Each row is a point on a landscape with many valleys, with its height.
From any point a ball takes the steepest step (drop divided by distance) to one of its 2 nearest points. It stops when none of these is lower. Distance is the straight distance between rows; heights are no part of it.
Q_403: [ 16  11 -10   6   1  -3 -18   1 -12   6 -12   7   8  -1   9   3 -20   6
  17  34 -11  -2  -1 -13  -5   6 -18 -13   4  14  13  11   0   5 -11   1
   6  -2  26  -6  21  -3  22]  h=264
Q_106: [  1   2   0  -3 -10  -4  13  12   7  16   8   2  10 -17  15   6  10 -26
 -10  -3  -5  14  -7   0  17  24  -5  29  -9  27  -1  -6 -16   9  28   0
   8  20 -18  -5  -9 -15  -7]  h=637
Q_835: [-16  -4 -14   0 -19  13   9  18  15  -4   5   1   0   2  11   4  22 -23
  -8 -32  10   3 -15   2  21   2  10   5  -1   5 -12 -11 -15   4  23   4
   6   8 -15   1  -3 -24 -26]  h=700
Q_535: [  6   2   7  -7 -22   1  -3 -11  -6  10   2   2  11 -21   5  11   3 -15
  -4  10  -2   6  -3  -3  -4  16  -6  17 -18 -16 -20 -18  -5   2  -5  -3
  -5  -4   6   6 -11  16  -3]  h=258
Q_770: [-15  -5 -28   6  -8  -2   6   6  11 -17   6  -8   6  -9  11   5  20 -17
 -16 -29   0   9 -15  -6  37  15  16  14  -2   2  -9 -10 -15  -1  30 -11
 -12  14 -11 -17   0 -19 -29]  h=455
Q_740: [  1  -3  -4   1   4 -16   6  14  -1 -14   6   2 -24   8 -11  -8 -15   2
   0  23   3   1  -2   7 -18 -25  10 -28  18 -25 -17   5  17   5 -22  15
  -2   4  -6   3  -5  13 -12]  h=318
Q_307: [  2  13  -2   1  14   3   3   5   5 -11  -2   5 -13  17   6  20  13  -3
  -2  -7   9  12   3   6  -2   5  -3   8   4   6  12  14   7   4   5  -8
   4  -2 -15  -2   1   4   0]  h=297
Q_971: [ 20   5  -6  -7   6   0   8 -26  -8  19   4   0   7  -8  -1  -5 -15   8
  10  -8 -16  15  -1   2  14  10   0  21 -11  23  13 -13 -12  11  11  -9
  -6  18  -1  -7  -4   0   6]  h=298
Q_459: [  3   1   6 -13 -18   6  11  21  12   2   5  -1  16 -22  19  10  21 -36
 -15  -6   6   0 -14 -12  13  24  -3  31 -11  17  -9  -5 -26  -1  24   2
  12   8  -3   6   7 -25 -13]  h=686
Q_448: [-18 -28  -2  11  -1 -10  -7 -15  -1  -3  -1 -10   4  10 -17 -14  -2  19
   1 -14   9   2  -2   0   9 -11  21 -32  -1 -11   5 -10  13 -14  -5  12
   6   0  14   6   9  -3  11]  h=326
Q_2: [ -2  12  -8   4  -7 -17  22 -12   4  10   3   0  -5 -15 -15   2 -16  -9
 -17   1 -22   6  -9   7   7  20   1  17 -11   6   4  -8   2  12  21  -6
  -3  23 -26 -20 -26   0 -15]  h=727
Q_504: [ -7   2   1  -7 -15  15   5  17  16  -4   8   6  -2   7  12   7  28 -27
  -2 -25  15  -4  -9   2   9   2  -2   9   0   4 -10  -7 -14   4   9   6
   8  -1 -10  17   1 -22 -14]  h=679
Q_259: [ 12  -1   0   0   2   7 -29 -10 -10  11  -8   5  12  -3   6   2  -8   7
  15  16  -5   0   9  -9  -8  -5 -15  -5  -4  12  13   5   4  -1  -9  -5
   6 -12  30  -4  19   5  25]  h=190
Q_397: [ 19   1   8  -9   8  11   0 -14 -11  11   4   3   5 -10   5  14  19 -11
  11  -7  -5  15   8   4  -2   8 -12  26 -11  19   7  -1  -4  -3   8 -19
   9 -14   3  -2   0   6  18]  h=393
Q_40: [ -6 -15   0   2  -2   6 -19 -20  -1   8   4  -3  10  -4  -4  -6  -2   5
   0  -3   5   5   5  -5   2  -7   1  -5  -8  -5   2 -15   5 -10 -11   2
   3  -9  20  14   6   6  10]  h=207
Q_755: [-16   3 -21  -6 -15   4   4  17  13 -10   2   8 -16  22  -4  -3  -4  -7
   5 -13  11   2 -16   6  -2   2  19 -18   7  -1   1  -7   0   6   6  16
  13  10  -4   5  -2 -11 -11]  h=451
Q_301: [  9   6  -4  -1  -4  -9  17  -9   3  18  -1   7   5 -11  -3  -5 -22  -3
  -7   4 -12   7  -3   9   4  13   2  18  -3  10  -3 -14  -5  17  13   0
   2  23  -8  -7 -19   4 -10]  h=747
Q_750: [-13  -1   6  10   3   6 -14   6  -6  -8  10   1   0   5  -4  -6   3  -9
  -7  25   0 -12  21  -8 -18  -8 -16 -23   4 -20 -13   6  23  -6 -29   9
 -19 -14   5  19  -4  11   0]  h=222
Q_749: [ -9   5 -10   2  12   5 -12  17  -1 -18   1  -5 -19  28   6  -1   7   3
   6  -6  21  -2  14  -1  -1 -15   3 -17   8  -5   0  12   9   3  -8   5
  -2  -4  -6   8  13   4  -1]  h=575
Q_868: [-10  -7  14   7  -8  -2   4 -21 -13  -2   0  -3   4 -13 -22  14  -3   5
 -10   9  -3   0  -2  -3 -19  -3   1  -8  -4 -30  -2  -8  23 -18  -9   2
  -5 -21 -11  -6 -17  19   2]  h=16
Q_113: [ 21  -1  13  -4  22  10   2  -7 -10  25  -3   1   3  -2   6  -4   6  17
  14 -13  -8   1  16  13  -5 -15  -5  19  -1  25   5   7  -8   0   2 -19
   6  -3   6  -6   2   3  14]  h=226
Q_297: [-13   4 -24   5 -17 -12  -1   7  14 -32   6  -1  -4 -20  -2   6   8 -17
 -26 -11   1   1 -19 -13  22  20  30  13  -2 -10 -21  -6  -7  -9  21   0
  -8  12  -7 -16   6  -9 -34]  h=573
Q_132: [ 15   0   6   1  11   0 -11 -24 -10  11  -4  -3   9  -7   1   2 -16  25
   8  -1  -6   0  10  -1  -6  -7  -1   5  -4   7  16   4   0  -7  -7 -16
  -1  -5  13 -10   5   9  21]  h=97
Q_432: [ -7   5  10  -3  -5  11   3  17  16 -14  14   2 -16   7  11   8  37 -24
  -4 -25  17   4   3  -1   8  -5  -2  10   7  -3 -15   2  -3   4   6   4
  -2  -1 -23  10   0  -8 -20]  h=695
Q_631: [  7  -8  -3   5   6  -4  -3 -34  -6   4   3  -5   5  -3  -5   5  -5  19
   3 -10  -2  14   6  -1   7   1   4   8  -8   0  15  -6   6  -6  -2 -10
  -4   0   3  -7  -2  13  12]  h=174
Q_524: [  7  13  -2  -8  -2   0   2   3  12   3   2   8   5   1   6  13   0 -15
  -3   4   4  10  -5  -1  -1  19  -3  20   0  18  10  -3  -5   8   7   5
  11  10  -1   5  -2  -3   2]  h=775
Q_485: [  3   5 -12  -3  -9  -6   5  -9   9   9   0   6   4  -1   0   1 -13  -1
  -3   1  -2   8  -7   4   3   9   7   7  -1   7   2 -14  -3  10   3   6
   7  18   4   0  -7  -1  -3]  h=762
Q_267: [ 13   6  22 -14   5  13   7  -1 -13  19   4   0   2 -13   2  15  31 -16
   8 -10  -6   5   9   8 -10   8 -17  28 -12  14   0  -2  -1  -5   9 -19
   8 -19  -9   3 -12   1  14]  h=421
Q_892: [ 10  12  22  -4  10  -4  -7  15   3  20   2   1  -1   9   4  -9   5  16
  16   0   2 -26  19   9 -17 -17 -18  10  13   3  -1   6  -4   6 -12  -5
  -7   0   6   4   8   5  12]  h=729
Q_224: [  2  15  18   7  13 -13   6  13  -7  -3 -12  -4 -10   8 -11  -3 -20  32
   3  13 -10 -27   7   6 -20 -28 -14 -18  19 -28  -8  24   5   3 -18   2
 -13 -12 -11 -15   2  20  -6]  h=493
Q_258: [  3  -7  -1  -3   0  -2  19   8   1  26   3   0  10  -8  13 -13  -2 -15
   5  -4  -6   9  -1   8  14   8  -5  17  -7  31   2 -11 -19  16  28   3
   3  23 -20  -1 -18 -20  -6]  h=599
Q_303: [ -2   5   8  -6   3   1 -10   9   8  20  -4   4   0  15   0 -16  -4  15
  13 -10   3 -25   4  13 -13 -24  -6  -7  11  -3   1  -6  -7   0 -13   2
   2   4  15   7  11  -6   8]  h=740
Q_681: [-10 -31   5  14   3 -22   2 -14  -7 -13  -1 -13  -2   6 -20 -14   0  18
  -2   2   8   5  -2  -5   2  -8  31 -40   3  -9  -2  -2  23 -12  -9  19
   0   4   9   1   6  -4  13]  h=296
Q_27: [-20   1 -26  -1 -14   4  -2   2  18 -25   5   1  -1  -8  -1   3  11 -18
 -16 -21   8   1 -21  -8  26  19  27   8  -3  -3 -10  -8 -14  -3  22   3
  -1   5  -4  -7  10 -19 -26]  h=524
Q_329: [ -9   9   4   2  -9 -11  18   8   8   7   1   2  -5 -15   2  11   1 -18
 -13   0 -20   9  -7   7   9  22  -5  21 -12  14   3  -3  -3   8  28  -2
  -2  17 -39 -16 -22  -6 -17]  h=702
Q_212: [  4  -4   3 -11  -6   4  18  15   8  33   4   2  10  -2   8  -9   1 -12
   8  -9   2   1  -9   7   5   7  -5  12   2  31   8 -11 -18  16  20  11
  19  17  -9   6 -10 -24  -3]  h=565
Q_952: [ -8 -12 -13  -5  -9  19  -2 -12   8   2   1  -3   7   5   2   0  18 -16
   1 -29   9   7  -9   3  17  -3  -2   7  -8   8   1 -16 -12  -7   7  -8
   8 -11  12  14   7 -10   5]  h=739
Q_356: [ -4   6  -4 -14 -15   4  17  24  18  23   4   8   9   8   1  -9  -8 -10
  10  -7   6 -10 -15   7  -8   9  -5  -1   8  21  11 -10 -13  12  15  19
  24  14  -2  10  -8 -18  -1]  h=531
Q_788: [-13   0   7  -1   7  19 -18   0   4 -23   6  -3  -8   7   2   5  20 -21
  -9  -2  19  -4  15  -3   0  -4 -11   6  -1  -7  -2  13  11  -8  -8   0
  -6 -20  -2  21  12   4  -1]  h=323
Q_350: [ 14   7  -7   7   7 -11  -2   4  -7   4 -17  12   8  -2   5 -14 -34  21
   7  38 -15 -14  -7  -1 -15  -8   0 -16  12  -6  -1  12  -7   5 -18   5
  -1   3  22  -8  11  -5  17]  h=376
Q_697: [ 16   4  15 -10  -2   5 -26   0 -16  21  -2   7  15  -8   4   3  -4  10
  22  24 -10 -11  16  -3 -21  -6 -17   2  -3   9   0   9  -3   3 -10  -4
   0 -14  24  -7  14  13  24]  h=193
Q_624: [ 23   3   1 -13   0   4   4 -19 -15  20   3   1   9 -16   3   9   3  -8
  12  -6 -18  15   1   4   7  15  -8  26 -13  24   8 -10  -9   3  12 -12
   1   1  -5 -11  -7   4  12]  h=352
Q_9: [-14  -8 -23  12  -8  -5  10  12   2  -1   4 -15   5 -10  14   3  14 -14
  -9 -23  -4  15  -9  -1  39   1   7   7  -4   2  -9 -10  -7   4  33 -15
 -19  18 -24 -17  -8 -15 -31]  h=377
Q_89: [  8  -6   4  15  10   0 -30  -7 -15   5  -7   3   9  -6   4  -4 -19  22
   5  22  -3  -7  17 -14  -4  -6 -14 -13  -4   3  14  14   8  -7 -11  -8
  -6 -16  20 -14  19   5  29]  h=259
Q_253: [ 14  14  14   7  18  -5   0   8  -6   2 -23  -1  -4   5   6  -1 -24  37
   7  12 -10 -24   4   3  -8  -7  -6   2   7  -4   4  23 -17   3 -11  -5
  -8  -5   3 -20  10   8  12]  h=446
Q_521: [ 23   7   9   3  20   3 -12  -5 -12  15  -9   0   4   1   6  -1 -10  27
  13  -1  -3  -8  14   5 -10 -11  -9   9   0  14  12  12 -11  -5  -4 -16
   1  -8  14 -16   9   7  24]  h=162
Q_161: [ 19   2  -6  -1  12  -4   9 -37  -8   8   6  -6   3  -2  -9   0  -7  20
   5 -14 -14  12   3  -3  13   7   3  15  -9  14  23  -5  -5   0   3 -18
  -6  10  -5  -8  -3   1  14]  h=237
Q_199: [  6  18  23   7  15  -4   2  14  -4   7 -18  -2  -6   7  -2  -1 -14  34
   9   5 -10 -33  12   9 -20 -19 -19   1  16 -13  -5  21  -6   2 -13  -6
 -14 -13  -9 -15   7  17   7]  h=472
Q_680: [  2  10  24  -6   7   9  12   8   0   9   9  -3  -8  -3   5  13  42 -21
   0 -15   1   1  12   9  -6   3 -22  23  -4   5  -5   3   1 -10   7 -13
   4 -20 -23   8 -13  -2   2]  h=449
Q_541: [ -5 -16   5  19  16 -11  -5   8 -11 -10   0   5   1   1  -4  -8 -15  16
  -8  29  -2  -5  13 -10 -12 -14   2 -38   5 -18  -1  14  27 -12 -23   6
 -11  -5   4   0   0   7  11]  h=278
Q_733: [ -1  20  -6  -2   2  -1   1  12  -1 -23  -4   6 -13   9  -3  25  -5  -7
  -2   7   2   7  -1   5 -11  10  -2   1   7  -8   8  14  11   1  -3   3
  -2   0 -20   3  -3  12  -2]  h=233
Q_496: [-18  -5 -17  -2   5  15 -15  13   6 -28  -5  -1 -15  26   2   2  11 -14
   5 -11  15  -1   2  -3   5  -8   3 -21   8   0   6  13   6  -1  -5   4
   5  -8   1  20  14  -9   2]  h=598
Q_815: [ -4  13 -11   1  -3   0  -5  -2   1 -33  -1  10  -9  -3  -6  25  -4 -10
 -13  19  -4   9  -8  -6 -10  20   6  -4   0 -14   6  13  15  -6  -7   6
  -5  -1 -11   6  -3   7   0]  h=164
Q_119: [ 21  12   3   5  11 -10  -2   5  -1   3 -21   5   4   0   3 -12 -35  34
   6  20 -14 -19  -8   0 -13  -5   3  -1  14  -1   1  15 -18   8 -12   0
  -1   8  19 -14   8  -1   7]  h=412
Q_506: [-11 -32  10  19   2 -14  -5 -17  -7 -17   2 -10   4  -9 -16  -5   6   5
 -10   9  13   9   7 -11   2   1  21 -29  -1 -11  -6   1  29 -14  -6  18
  -8  -9   3   6  -1   5   6]  h=231
Q_137: [  1 -11   4   9  -4 -11   1 -27  -9  -9   2   0   6 -17 -10   9 -13   9
  -5  22  -4   9  -4  -8 -14   6   4 -13  -3 -19   6  -3  20 -11 -16   3
  -5  -8   2  -2 -11  11  12]  h=112
Q_178: [ -4  11  -9  -7   3  -4  10  16  12   3 -13   2  -8  23  -3 -19 -27  22
   2  -2  -5 -16 -14  13 -11 -10  12 -18  13   4   5  -1  -8  11   0  11
  13  21   9  -4   0 -10  -7]  h=508
Q_98: [ -6   7  17  -5  -6   4   1   8  13   4  12   5 -14   6   7   4  27 -13
   0 -14  13  -4   9   2  -1  -8 -16   9   7  -6 -13  -7   5   6  -6   5
  -6   3 -14  12  -7   1 -12]  h=709
Q_110: [  9 -17   4   7   2 -27  26 -24  -7  -5   7 -16  -7  -7 -26 -15 -12  25
  -8  -8  -2  11  -6   0  17  -7  27 -12   1 -15  -7 -13   9   2   5   4
  -4  22  -9 -14 -11   7  -9]  h=476
Q_65: [ -1  -2   8   3   7  16 -27   8  -6   2   3   1   6   7   5  -4   8  -7
   5  14  10  -8  27  -8  -8  -9 -26   3  -7   9   3  12   6  -6 -11  -8
  -3 -29  21  14  17   3  21]  h=50
Q_928: [-13  -3 -10   9  -8   1  12  22  15  -4   9   1  -8   2  13   3  21 -21
 -11 -22   3  17  -7   3  21   8  13  10   3  13  -8   0  -8  13  31   2
   2  15 -28 -11 -10 -19 -30]  h=728
Q_731: [  9  -2   8 -12 -14  12 -12 -20 -10  10   2  -2  11 -18   7  13   9 -15
   4   2  -1  11   5  -7   0  15  -7  18 -18  -1  -6 -12  -4  -1  -3  -6
  -3 -12  17   7   0  14   8]  h=305
Q_732: [ -4  -3   2   5   0  -4  -4   6  -2  -6   4   5  -9   2  -5  -3  -4  -4
  -1  22   4  -5   8   2 -19 -16  -2 -19   9 -23 -14   1  19   0 -26  12
  -7  -3   1  12  -6  14  -3]  h=272
Q_315: [  7  -5   6 -12  -9  15   1   3   3  11   7   1   9 -11  15   4  30 -30
   6 -16  11   5  -2  -2   8   6 -12  22  -8  14  -7 -12 -18   3  10  -4
  12  -5   8  15   4 -15   3]  h=761
Q_523: [  3   1  -1  -7  -7  10   2 -15  -2 -16  -2  -7  14 -24  15  18  23 -23
 -14 -14  -5   2  -8  -7  25  18  -2  34 -20  -3  -7  -2 -16 -17  18 -25
 -10 -12   0  -6   3  -1 -12]  h=341
Q_936: [ -2 -11   6  12  15 -12  -8   2  -5  -5  -8  -2  -7   9  -3 -11 -19  26
   0  13   3  -6   7   0 -12 -20   5 -25   9 -19   0   7  14  -3 -17   9
  -5   2   7  -5   5   9   4]  h=331
Q_182: [ 16   9  10  -1  22   5  17  -2  -8  15 -11   3  -5   4   5   8   5  14
  10  -9 -10   1   7  14  -8  -1  -9  15   3  18  14   8  -2   0   7 -17
   4  -2 -15 -10 -11   2   6]  h=281
Q_468: [ -2  -3 -14   3   4   2   9 -20   0 -16   8  -9  11 -20   7  15  27 -17
 -13 -22  -6  14  -7  -6  35  17   2  29 -14   0   2  -3 -15  -7  19 -24
 -14  -7 -11 -11  -1  -3 -10]  h=276
Q_715: [  8   3  15  -2   2   9 -32  11 -15  16   4   0   6   1   0  -3   5   1
  17  22   1 -18  26  -9 -17  -7 -31   5  -6  11   0  13  -1  -2 -12  -6
  -6 -27  24  -1  16   8  29]  h=130
Q_577: [-20   1 -20 -15 -25  14   8  12  24 -13   1   7  -1  13  -6   3   5 -17
  12 -21   8   5 -22  10   5  13   0  -9  -4  12  14  -3 -14  -4  12   5
  20 -10   1  11   0 -21  -4]  h=641
Q_549: [ 13   5   7 -14  -7   5  -1   5   4  16   2   5  10  -3  11   7  12 -17
   9  -4   7   7  -4   0   1  11 -10  22  -3  17   0 -10 -12   7   3   2
  16   3   5  14   1  -3   5]  h=772
Q_590: [ 22   6  16 -12  -1  -2  -9  -4 -10  24  -7  10  12 -11  -1   1 -12  17
  16  15 -15 -12   7   7 -24  -2  -8  13   1   3  -4   4  -4   5  -9  -3
  -4  -2  15  -6  -2  17  14]  h=242
Q_185: [  5   1   2  19  14  -3 -14   5 -12  -3 -11   5   2   3   5   0 -24  26
   5  27  -6 -18  13  -5  -5  -9 -12 -20   0 -12   5  23   7   0 -19  -4
 -11 -14   6 -12   9  10  25]  h=324
Q_71: [ -9  11  -8   7 -14 -11  13   7  14   8  12   0   6 -17   4   0  -6 -28
 -21   0  -7   9  -8  -2  13  27   1  24 -13  19  -2  -5  -7  11  29   2
   3  25 -20 -14 -13  -9 -14]  h=671
Q_394: [  2 -13  -7  11  -5 -28  22 -15  -4 -12   8 -11 -14 -10 -21  -5  -8   9
 -11  -1   7  18 -16   0  11   0  30  -9   2 -19 -13 -15  13   0   6   9
  -2  18  -9 -15 -11   6 -17]  h=445
Q_908: [  4   8  -7   0  11  -9   6   7   5  -4 -21  -5  -1  18  -4 -21 -33  35
  -1  -1 -12 -20 -18   5  -8 -12  17 -16  12   2   6   7 -15   3  -7   6
   7  20  20  -9   7 -11  -3]  h=479
Q_491: [  9   7  11  -9  -8  -8  -9  16  -7  17  -1  12  11  -3   4  -9  -6   2
  20  42 -11 -24   7   2 -31  -6 -18  -6  14 -15 -13   4  -3  12 -21   7
  -8  -1  21  10   2   7  14]  h=325
Q_676: [ -8   2  -7 -10 -20  14   2  12  16   2  -1   6   6   7   5   6  11 -26
   1 -16  12  -3 -18   0   5  10  -2   6  -4   9   2 -14 -16   0  10   8
  17   0   1  19   2 -20  -7]  h=662
Q_87: [ -5   6   1   4  16  -3  -2  11  -2  -8  -1 -10 -25  29   2  -5   2  24
   6 -13  15   2  12   2   4 -23  11 -19  10  -6   2  13  14   3  -3   0
   2   5 -11  -8   8  12  -8]  h=551
Q_240: [ 10 -14   6   5   9 -22  23 -23  -5   0  -2  -9  -3  -5 -20 -21 -28  31
 -12  -8 -12   7 -10   7   5 -12  22  -8   7 -13  -4 -11  -2   3  -2   5
   1  25   2  -9 -10   6 -13]  h=499
Q_560: [-18  -5   2   6  12  14 -21   3  -2 -28   6  -7  -6   8  -4   5  12 -11
  -9   4  13  -2  20 -13   1  -4  -4 -15   0 -14   1  19  23 -12 -13   3
 -14 -24  -8  19  10  12  -7]  h=282
Q_745: [  1  12  26  -7   0   0   0  11   6  14  14   2 -10   9   2  -2  16  -1
   8  -2   6 -18  17   7 -14 -11 -25   8  13  -5  -6  -3   5   7 -13   3
 -10   0  -4  10  -5  10   1]  h=720
Q_591: [  6   5   6 -11 -18  -4   6  15   3  14   5   0  14 -20  14  13  13 -27
 -10   0   1   8  -8  -5   9  27  -6  28 -14  11 -10 -14 -17   6  17  -1
   5  11  -8   4  -6  -7 -10]  h=663
Q_152: [-11  -1 -15  -1  -3  -5  -3  12   4 -16   2  -2 -21  20  -6  -5  -9   3
   4  -3   9   6  -7   0  -3  -9  25 -24  13 -13  -5  -1  13   6  -7  13
   5  11  -6   5   3   3 -13]  h=404
Q_652: [ 16  11  -3   3  19  -8   9 -16  -1   2 -12  -6  -5  10  -3  -5 -19  35
   1  -2 -11  -1   2   1   0  -3   9   4   2  11  18   9  -5   6  -2 -12
  -3  16   2 -14  -4   0   2]  h=478
Q_37: [  5   0   5  -9 -14  16  -8 -19  -2  -7  -2  -3  11 -18  11  18  15 -22
  -6  -6   3   8  -2  -7  13  21  -3  29 -20   0  -7  -7 -14  -7   8 -10
  -5 -12   7   5   4   5  -4]  h=347
Q_244: [ -3  -6   8  -1   0  15 -22 -14  -2   2   3  -4   4   2   0   2   9  -5
   0   5  11   2  16  -4  -6  -4 -12   8  -8  -1   0  -2   7  -6  -9  -5
  -2 -20  14  14   6  11  11]  h=138
Q_578: [ -8  -2  -3  -3  -2   7 -15   8   7  11  -6   6   0  20   1  -9   2   6
  12 -10   6 -11   1   9  -4 -19  -9 -15   2   1   8  -6  -4  -6 -12   4
   9  -6  16  13  12  -9  14]  h=749
Q_221: [-20   0  23   4  -6   9 -13  -4 -10  -3  15  -6   4  -3 -17  -5   7  -7
 -14  26  -1 -13  24 -12 -22  -1 -20 -13  -6 -23 -10   5  23 -15 -23   1
 -19 -31   1  14 -13  16  -3]  h=165
Q_246: [ -6 -15  -7   1  -3 -14   5   9  -3 -10   3  -1 -25  10 -12 -17  -9   3
   1   6   9   6  -9   4  -5 -20  26 -34  16 -22 -14  -9  17  -1 -13  21
   6   6  -2   2  -2   1 -12]  h=363
Q_256: [ -4  -8  -7   7   3   5   9 -15  -3  -2   3  -5   6  -7   9   8  20  -7
  -6 -23   0  18  -2   6  30   7   2  20 -11   1  -2 -11  -3  -3  16 -17
 -11  -2 -16  -7  -8   2 -11]  h=179
Q_917: [ -2   4 -15  -8  -6  10  -8  12   7   5 -10   4   2  16   2  -3  -4   0
  22  -5   2  -4 -10   6  -5  -4 -14 -11   1  18  20  -2  -8  -3  -3   3
  21  -7  20  13  16 -13  20]  h=760
Q_988: [-16   4  20   3  -8   4  -3 -10 -14   6   5  -4   1  -3 -24   7   1   1
  -6  20  -9 -15  11  -4 -31  -9 -14 -12   0 -33  -7  -3  20 -16 -17   2
  -9 -32  -7   2 -19  21   4]  h=100
Q_140: [  8  12   5  -1  17   4  17   6  -2   3  -5   4 -14  10   5  17  19  -4
   5 -11  -3   8   6  13  -6   1  -9  14   4  13  16  11   2  -1   8 -15
   8  -8 -22  -5 -11   1   2]  h=322
Q_142: [ 15  10  -4   3  17 -13   2 -10   1  -4 -14  -6  -2  11  -4 -18 -31  41
  -3   4  -9 -12  -7  -3  -3  -7  14  -4   7   5  12   9 -13   6 -10  -3
   1  22  18 -13   5  -7   3]  h=450
Q_497: [ -4 -13 -10   9  -1   2   9   0  -7   8   2 -14  10 -13  18   2  12  -9
  -3 -22  -5  14   2   3  37  -2  -4  12 -12   0 -11 -17  -5   3  23 -17
 -22  11 -21 -11 -12   0 -19]  h=280
Q_912: [  5  10   1  -6   7 -10  15  22  13   4 -12   3  -9  16  -2 -18 -27  14
  -2   9  -3 -16  -6  12 -15 -10   6  -4  19   4  -6   8  -8  21   3  11
  11  22   1  -4  -5   0 -17]  h=535
Q_360: [ -9 -21  -3   3   0  -3 -11 -22  -3   9   1  -7  14   1 -11 -16 -11  21
   3 -13   1   1  -2   1   6 -16  12 -18  -8  -7  10 -17   1 -14  -6   7
   5   0  20   5  11  -4  20]  h=273
Q_365: [-18   8 -17  -9 -22   1  16  17  20   7   1   8  -2  20  -9  -8 -16  -5
   7 -16   3  -3 -20  11  -6   6   7 -14   1  13   8  -8  -8   6  15  16
  22  13  -2   3 -10 -15  -5]  h=494
Q_843: [ 14   6 -12  16   6  -8  -9   1 -13   0  -9  11   9  -5   8  -7 -29  15
   8  43 -20 -10  -2 -11  -3   1  -9 -27   3   0   8  15   3   3 -19   2
  -6   0  23 -10  16  -5  22]  h=330
Q_471: [-15 -17   2  11   5  -2  -6 -13  -4 -34   2  -6  -5  -9 -15   8   8  -5
 -12  10  10   9   5 -16   3  11  19 -21  -1 -22  -2  10  31 -13  -6  12
 -10 -15  -8   6   4   9  -3]  h=148
Q_717: [-14 -13 -20   1 -15  15   7   0  10  -1   3  -2   6   2   5   1  21 -14
  -1 -36   9   5 -16   5  29   0   5   2  -5   2  -7 -18 -15  -2  17  -8
   3  -2  -2   3   1 -16 -18]  h=722
Q_923: [-22  -2 -20 -12 -11  18  -5  16  13 -21  -4   5  -9  21  -4   2   5 -13
  13 -16   7  -2 -14   4   3   0  -1 -23   2   3  14   5  -2  -7   1   7
  13 -13   3  19   9 -16   2]  h=618
Q_852: [ -1   0   8   0  14  -8   7  -3  -1  -3  -6  -9 -22  17  -5  -9  -7  34
  -2 -11   7   4   1   5   0 -19  19 -14  11 -11   1   7  14   3   0   3
   2  13 -13 -13   0  16 -19]  h=529
Q_949: [ -3   9  -5  -8  -7   7   9  12  21 -13   9   9   8 -10  14  10  20 -34
 -19  -8   6   7 -16  -9  16  23   5  27  -3  21   2   3 -25  -3  24   7
  14   7  -5   2   9 -26 -10]  h=708
Q_708: [  4 -10   4 -13  -8  21 -10  -8  -1  11   6  -3  11  -1   5  -3  24 -20
  11 -20  10   3   4   0   8  -4 -14  18 -11  11  -5 -15 -12  -2   3  -7
  10 -16  20  16  10  -6   9]  h=751
Q_913: [ 12   5  12 -11 -13  -1  -7  -2  -8  20  -1  12  13 -10   1   1  -9  -4
  13  33  -6  -5   2   6 -27   3  -7   7   3  -8 -14  -7  -3   8 -18   5
   1  -1  22   9  -5  13  10]  h=285
Q_764: [ -5 -12  -4  15  10  -4  -4  15 -18  -9   7   8   5  -1   0  -8  -4  -6
 -12  34  -6 -10  13 -12 -15 -14  -8 -38   7 -22  -9  16  27  -4 -31   4
 -20 -13   5  12  -4  10   6]  h=216
Q_176: [ -4   4 -21   6   3  -7  -6 -11  -1 -37   3   7  -9  -6 -10   9  -8 -12
 -13  28  -2  11  -7 -19  -4  20  14 -12   0  -8   7  15  20  -4 -10   7
  -6   4  -1   7   1  -6   1]  h=238
Q_702: [  4  -8  -1   3 -12  -5   2 -23  -5   1   5   6   8 -16  -2   7 -10  -3
  -6  20  -1  12  -8  -3  -7   6   2   4  -8 -16  -7 -16   7  -4 -13   3
  -5  -2  12   2 -12  14   4]  h=189
Q_330: [ -5 -17 -11   6  -8 -19  16   0   0  -9   5  -5 -21  -2 -16 -13 -13   3
  -7   6   9  10 -18   4   0 -13  30 -22   9 -18 -16 -18   9   4  -2  15
   6  12   0  -6  -8   0 -17]  h=403
Q_474: [-20 -16   4   3  13  11 -15  -2  -7 -38   3 -11  -6  -3 -11   0  10 -12
 -16   6  12  -1  18 -20   6   5  14 -24   2 -17  -1  27  29 -18  -4   7
 -16 -25 -13  15  11  13 -10]  h=228
Q_647: [  9   8  11   0  21  -9  16  -2   1  -2 -18  -8 -15  16  -5 -10 -16  41
  -4 -10 -11   0   1   6  -3 -12  10  -5  12   0   8  14   0   8   0  -8
  -1  16 -11 -18  -6  11 -19]  h=506

For each start below, name the point where the ball stops.
Q_199 -> Q_259
Q_258 -> Q_246
Q_397 -> Q_132
Q_578 -> Q_142
Q_676 -> Q_142
Q_524 -> Q_106
Q_680 -> Q_132
Q_37 -> Q_868
Q_917 -> Q_142

Call two points neighbours if one is among the 2 nearest of the other. Go from one point of each pair to the other, from neighbour to neighbour, staying as low as possible. Name the highest point that can't be avoided.
Q_764, Q_868 -> Q_750
Q_471, Q_815 -> Q_176
Q_868, Q_256 -> Q_37
Q_815, Q_132 -> Q_140
Q_65, Q_132 -> Q_788
Q_65, Q_259 -> Q_697
